Points, in no order, along strands that fork, close into loops and pass close to each other.
Two points are linked if the straight distance between their rows is under 45.2. Some points are linked to none.
k_639: [  7 -13  -3  -3 -23   0  15  -2 -15 -13 -23  18  -9   6  19 -24  10  19
   6  10  14   6]
k_170: [ 11  16  -3  -9   9   1  -5   5  -6  -3  -2 -20   4 -10 -14  25   7 -16
   2 -10   5  -2]
k_499: [  3  26  12 -22   7 -13 -13 -22  16  -6  -1  -9  11  -2  -5   1  -8   1
 -20   0  22  -4]
k_602: [ -5   3  20 -11  -8 -16  -1   1  -7   1 -25  17 -23 -11  -5  -9  15  29
   1 -18  26  15]
k_303: [ -5  -9 -22  24  -2   3  -3  15 -23 -23  -1   3  26 -11 -18 -12  -1 -13
   5   5 -32   3]
k_101: [  1  16  -6  15   2  -8   6  -8  15  -4 -14  -8   5   3 -13 -12   0   5
   8   6 -26  12]
k_48: [-22  -7   1   6   6   7   2  -4  -2  13  10  -6 -24  19  41  -8  -1   6
  15  10  13  -8]
k_968: [  6   4  -4  11 -11  -2  -8   6 -11 -25 -29   4   3  -6 -45   1  -5  -4
  -1  19   6   1]
k_342: [ 10  -9  35  -3 -13   7  -7  18 -15  -6   8   3   2  -3 -11   5 -31   6
  18   9 -10  -9]
k_610: [  5  -2  20   7  -3   1  -2   3   5  -1  10 -11  10   8  10  -1 -28   3
  11  14 -22  -3]
k_546: [-16  -3  10 -16 -12 -16  -9   7 -21 -14 -19  12  -9 -15   0  -7  14  14
  -1 -14  31  11]
k_923: [  3   0 -20  16   8 -11  -6  -9  -5 -30  -2 -19  30   1   5   2   2 -15
  -8   6 -15  -2]
k_839: [ 13 -11 -20  23   2  -8   1   0  -7 -24  -1  -4  19  -3  -8   2   8  -8
  -2   2 -32   7]
k_130: [  1   0  29  -8 -14 -22  -1 -10   7   0  11   3  -4  -2  13 -16   0  28
  -9 -11 -25  24]
k_519: [ 16  -1   2   9 -11  11   5   9  -6  -4  -5   0  -2  -1 -21  12  -6  -5
  10   9 -16   1]
k_270: [ 19 -11  -6  18  -1  11   6   7  -6  -8   6 -14  -4   4  -2  21   0 -13
  10  17 -24   1]
k_762: [ -6  15  12 -20   1  -7   2 -15  12  15  15   7  -1   0  11  -5   0  10
 -13 -16   8   3]
k_831: [ 16  -6   3 -10  -6   1  15 -20  10  16 -17  12 -30  18  19   1   7  14
  -3   8  36  -8]
k_121: [  5  19  21 -21   4 -12  -2 -12  23  20  -1   7 -14  -9 -25   3   5  18
  -9 -22   5  13]
k_134: [ -6  11 -17   4  -2   4   7   1  -4  -5  -7  -4  -1   0   7  -6   8  -4
   9 -10   1   5]
k_365: [ -1   8 -15   6  12  -9 -13   1   0 -23   0 -17  38  -3   0   2 -11 -23
 -11   9  -2 -14]
k_784: [  0  23  -9   5   6   2   3  14 -16  12 -26  -4 -26 -12 -19  13  16   5
  12 -30  13   6]
k_215: [ 16 -14  21 -20 -19   3   3   2   2  -3  -6  25 -17   6 -15  -4  -7  18
   5   2  14  -7]
k_73: [-10   3 -17  -6  15  -3   2 -25   9  -3  23  -1   4   5  25   5  12 -14
 -25   1  13  -3]
k_324: [-19  13 -27  20  20  16   9   7  -8  20  -3 -13 -15   6  21   5   2  -9
  20 -17   7  -7]
k_80: [ -9  -4 -14   3  -4  -3   0 -14   3 -20   6  -6  12  12  30 -12   1  -6
  -6  15   4   1]
k_11: [ 12  -5   6 -15 -15   1  11 -12  14   3 -13  19 -14  11   7 -13  -1  17
   1   6  27  -8]
k_983: [-14  -4   1  -3 -19  14  -2  22 -22  -5  -9  29  -7  -7 -18 -12  -6   7
  17  -6  12  -3]
k_635: [ -1  -5 -13   4 -12  -4 -10   3  -6 -27 -34  17   7  -3 -38 -13  -1   0
  -6  17  13   3]
k_208: [  8   3  -6   9  -8  27  11  24 -23  10   5  -2 -16  -5  -5  21   1 -13
  23 -11  -5  -4]
k_103: [  1  28  17 -23  13  -8 -10 -22  26  11   2  -7  12   2  -9  -1 -24  -1
 -13   0  24 -14]
k_377: [  5  -9  40 -19 -10 -24 -10  -7  13   5   9  13  -8  -7  -7 -11  -4  30
 -11 -12 -10  19]
k_712: [  1 -16   4   4  12  10   1  -4   9  12  29 -18 -20  14  17  22   8 -13
   5  13  -4  -4]
k_314: [-10  16 -26   6  17  10   7   3   3   9   4  -7   1  -5   6   4   9 -14
  11 -17   2  -5]
k_820: [ 16 -21  -3  13  -4   9   1  14  -9  -9  18  -8  12   2   6  13  -7 -15
  -1  11 -28  -3]
k_291: [-19   6 -22  10   2  18  11  20 -25  12  -8   1 -12   7  25  -4  -5  -2
  18 -20  20 -12]
k_289: [ -3  27  -5 -30   8  -7  -6 -21  11   1   4   4   7  -6  -4   5   6  -5
 -29 -12  36  -7]
k_880: [-12  -5 -20  10  -9  15   6   9  -4  -5  -2  16  14   4  -6 -24 -10  -5
  14   9 -12  -2]
k_78: [-13  -2 -24 -10 -11   2   4   1  -2 -11 -24  26  13   1  -6 -32   7   4
   0   1  28  -4]
k_86: [ -3  14  -3   4  22  -4 -10  -4   9  -5   8 -28  29  -1  10  12 -18 -25
  -3  17  -2 -13]
k_135: [  2  20  -4   4   3  -6   7   6 -12  21 -28  -2 -31  -6  -3   5  17  18
   7 -33  11  10]
k_588: [  2   5   9  11  12  12   6  -6  26  23   4  -9  -6  12  -9   6 -19  -4
  18  21 -14  -6]
k_597: [  2  25  23 -22  14  -1  -3  -8  25  20   0  -5   2  -4 -18   7 -18   2
   8  -9  16  -8]
k_563: [ -2 -11 -13  14 -12  13   3   4  -3 -16   0   7  13  13   5 -15 -13  -7
   8  21 -15  -4]
k_947: [-21  12 -13   8  32  -3 -12 -20   7  -3  24 -29  23   1  21  10  -8 -27
 -12  17   0  -9]
k_381: [-24  -8   9  -1   1  10   3   1   1  19  25   5 -14  12  43 -12  -8   9
  14  -5   5  -3]
k_566: [  0   3  -7   2 -19  -3   7   2 -16 -16 -20  -1  -9   1  15 -10  12  12
   9  -3   7  10]
k_347: [  7  -5  16  14   1   1  -6  13   9   7   5  -4  22   2  -2  -8 -28   0
  -1  17 -32  -9]
k_748: [ -6  -5  22  -4 -14   8  -9  17 -18  -7  -2  14  -7 -10 -25  -1 -16   7
  18  -1   1   0]
k_550: [  2  -7  -2   6  16  13   7   4   8  20  27 -14 -14   1  12  23   7 -11
  13  -4 -14   2]
k_796: [-20  20  12 -14   3  -3   5  -6   6  16  26   2   1  -5  25 -10  -2   7
  -9 -22  -4   7]
k_345: [ 13  -4  35   2 -12   5  -3  13 -10  -1  11 -12  -4   1   5   9 -27   6
  18  10 -22  -4]
k_779: [-11  -6 -12   9  -1 -12  -9 -17   5 -30   1 -11  24  16  30 -19  -9  -9
 -16  26   3  -6]
k_907: [ 17 -19 -11   7  10  -3   7  -8  21   8  18   8  12  -2  -9   2  11  -4
 -14  -5 -35   7]
k_302: [  2  16 -12 -19  13  -1  -1 -27   9  -4  15  -4  11  -1   9  16   9 -18
 -35  -1  23  -5]
k_467: [  5   9  -7   6  -2  13   3  24 -27   1  -9  -8 -19 -15 -17  23  13  -7
  17 -21   4  -1]
k_229: [ -9 -17   7  -1  19   6 -10 -12  10  13  29 -20 -19  20  13  10   2 -11
   1  30   4 -16]
k_586: [ 27   2  -2  23  10 -12  -8   7   1 -11 -17 -11  19  -9 -34  13  -2 -11
  -9  16 -28  -5]
k_504: [-11  -7   8 -18 -12 -12 -11   8 -14 -16  -1   6   2 -15  -1  -5  10   7
  -9 -15  14  12]
k_644: [  7  12  21 -26  -2  -3   5 -18  20  25  14   8 -15   1   2   9   2  14
 -14 -16  10   3]
k_901: [-11  -2  -4  13   1   6   7 -12  13   5  -3  -7 -18  20  18  -7   0   1
  16  21   4  -1]
k_264: [-17   5 -21   0  -2   5   6  17 -34   3 -17   6  -1  -2  31 -13  10   4
   4 -29  28  -5]
k_886: [-20   3   8  -5  -6   2  11   7  -2  23  20   9 -10  -1  37 -14   1  15
  11 -27  -7   8]
k_310: [  2   0   9  -4  -4   8  -4  23 -17   3  -3  -4 -11 -21 -26  22   9  -3
  13 -17   0   8]
k_974: [  5  -9   1  -9  -5   4   4   8   4   7   9   8   2  -6  -8  -1  10   2
  -3 -16 -14  10]
k_55: [-13 -11   6   3  23   0 -15 -19  16   4  26 -24  -1  22  13   2 -11 -15
  -9  39   5 -18]
k_332: [ 25  -8  -6  14 -15   9   1   4  -8 -13 -16   5  -1   1 -35  11   2  -7
   0  17 -12  -1]
k_658: [  1  -5  -1   5   5  25  10  20  -6  16  22  -9 -13  -3  12  22  -3 -13
  22  -7 -13  -4]
k_364: [  1  -8   7  14  -1  15   5  -4  12   8   5  -6 -20  20   2   6 -16  -1
  19  33 -10  -7]
k_592: [  2  17  27 -21   7  -8  -8  -3  20  16  -5   0  -7  -9 -31   8  -6  11
   6 -13  11   3]
k_500: [ 12   0  -9   8   2   1  18 -10  -7  21 -35   3 -31  15  25   3  16  14
  -4  -4  34  -5]
k_68: [ 17 -27   6   8 -15  -4  -7  17 -16 -24  18 -11  16   1  14   8   0  -5
 -12   2 -26   0]
k_432: [ -3  -2  -3  -9   9  11   3  -8  23  15  18   3   9   5  -1   2  -8 -10
  -1   3   0  -6]
k_398: [-10   1 -26   2  -6   2  17  -1  -7   5 -34  26  -1   4  10 -32  11  15
   3  -4  31  -4]
k_888: [  8 -16   5  -4  -3 -10   1   1  18   6   8  19  10  -6 -23  -9   8   8
 -18 -11 -28  14]
k_850: [-16   1 -18  12 -21  17  11  14 -22  -7 -13  23   0  -1  -4 -24  -5   3
  20   4   2  -2]
k_326: [ -4   5  14  -5  17  10   2  -8  28  27  17 -11  -5   9   0  11 -18  -8
  11   9  -2  -8]
k_465: [ -2  14 -12   6   0  -2  11  -8 -11   9 -27  -4 -19   6  28  -3  12   9
   1  -7  31  -2]
k_260: [-22  -2 -12   7  31  -2 -14 -21   6  -2  31 -28   6  13  20   7   3 -24
 -10  26   1 -16]
k_632: [  0  -8  13 -11  -2  -6 -10  14  -2   4   5   6  -4 -20 -26  15  13   3
  -4 -20  -6  16]
k_94: [ 27   1  -2  10  15  -9  -7  13  -1  -4  -9 -13  18 -17 -40  26   3 -19
 -11   8 -16  -5]
k_63: [  9  -6  -6  15   4 -16 -12   4   1 -21 -17  -2  16  -8 -29  -3   6  -1
 -13   5 -20   9]
k_254: [ 12 -23  13 -16 -25  -4  -1   4   2 -11  -3  22  -3   4 -11 -11   1  16
  -9   2   3   5]
k_982: [  2   1  -3   3  20   5  10 -11  17  26  31  -8  -7  -5   8  17  11  -8
  -1 -11 -22   8]
k_721: [ 10 -13   1  12   4 -14  -9  10   7  -5  -6   7  14 -15 -33   0  10   5
 -16  -2 -32  12]
k_800: [ -1  -3  11 -15 -14 -15 -11   0 -16 -20   8  -6   7  -7  15  -2   6   5
 -12 -11   1   9]
k_346: [  5 -11 -19  -2 -15  11  19   2  -7   8 -29  31 -13   8   6 -20  15  16
   3   2  24  -4]
k_17: [  4  -9   4  23 -14   4  -4   7   0 -13  -5   5  19  12  -5 -19 -31   1
   3  30 -26 -11]
k_406: [ -3  -5  33 -18 -10 -18  -7   0   3   1  -7  19 -21 -13 -13  -3   8  27
  -2 -17  12  20]
k_951: [ 16  10  -4  -2  18  -7 -10   9  -4  -2  -8 -20  14 -18 -34  32   8 -21
  -3  -4  -2  -5]
k_186: [  6 -19   9  -4 -19 -19 -12   9 -19 -33   8  -5  16  -5  16  -3  10   3
 -25  -5 -15  11]
k_470: [ -5  -4  -2  -6  -1  -1  -3 -12   9  -4  19  -4  15   8  20  -1  -4  -9
 -14   5   0  -3]
k_119: [-10  -4 -16  -6  -6  -8  -6  -2   3 -19 -26  18  16  -5 -24 -21   5   1
  -7   4  15   3]
k_402: [  4  -3  -8   5  20  -4   6 -14  15  12  29  -5  13  -6   7   9  10  -9
 -14  -7 -31   9]
k_540: [-13  13 -24  -1   2  -4   9  -5 -13   4 -27   8   0  -1  22 -21  15   8
  -5 -16  34  -3]

A tip is a point with one link. Name the tips that can be reached along the links from each point below, in the order of the rows.
k_839: k_170, k_303, k_135
k_886: k_779
k_270: k_130, k_254

A piece is all that can be reached along the links. How many separate loops has the piece of each point below (a circle has one, a figure eight two, a Y none), and how many tips (points with one link)?
k_586: loops 2, tips 3
k_880: loops 1, tips 0
k_48: loops 1, tips 1
k_500: loops 1, tips 2

Name the points in between on the shortest way along the links from the first point to the second, in order.
k_303, k_170: k_839 k_63 k_586 k_94 k_951
k_103, k_796: k_597 k_592 k_121 k_644 k_762
k_63, k_467: k_721 k_888 k_974 k_632 k_310
k_186, k_130: k_800 k_504 k_546 k_602 k_406 k_377
k_80, k_886: k_470 k_432 k_326 k_588 k_364 k_901 k_48 k_381
k_208, k_86: k_658 k_550 k_712 k_229 k_55 k_260 k_947
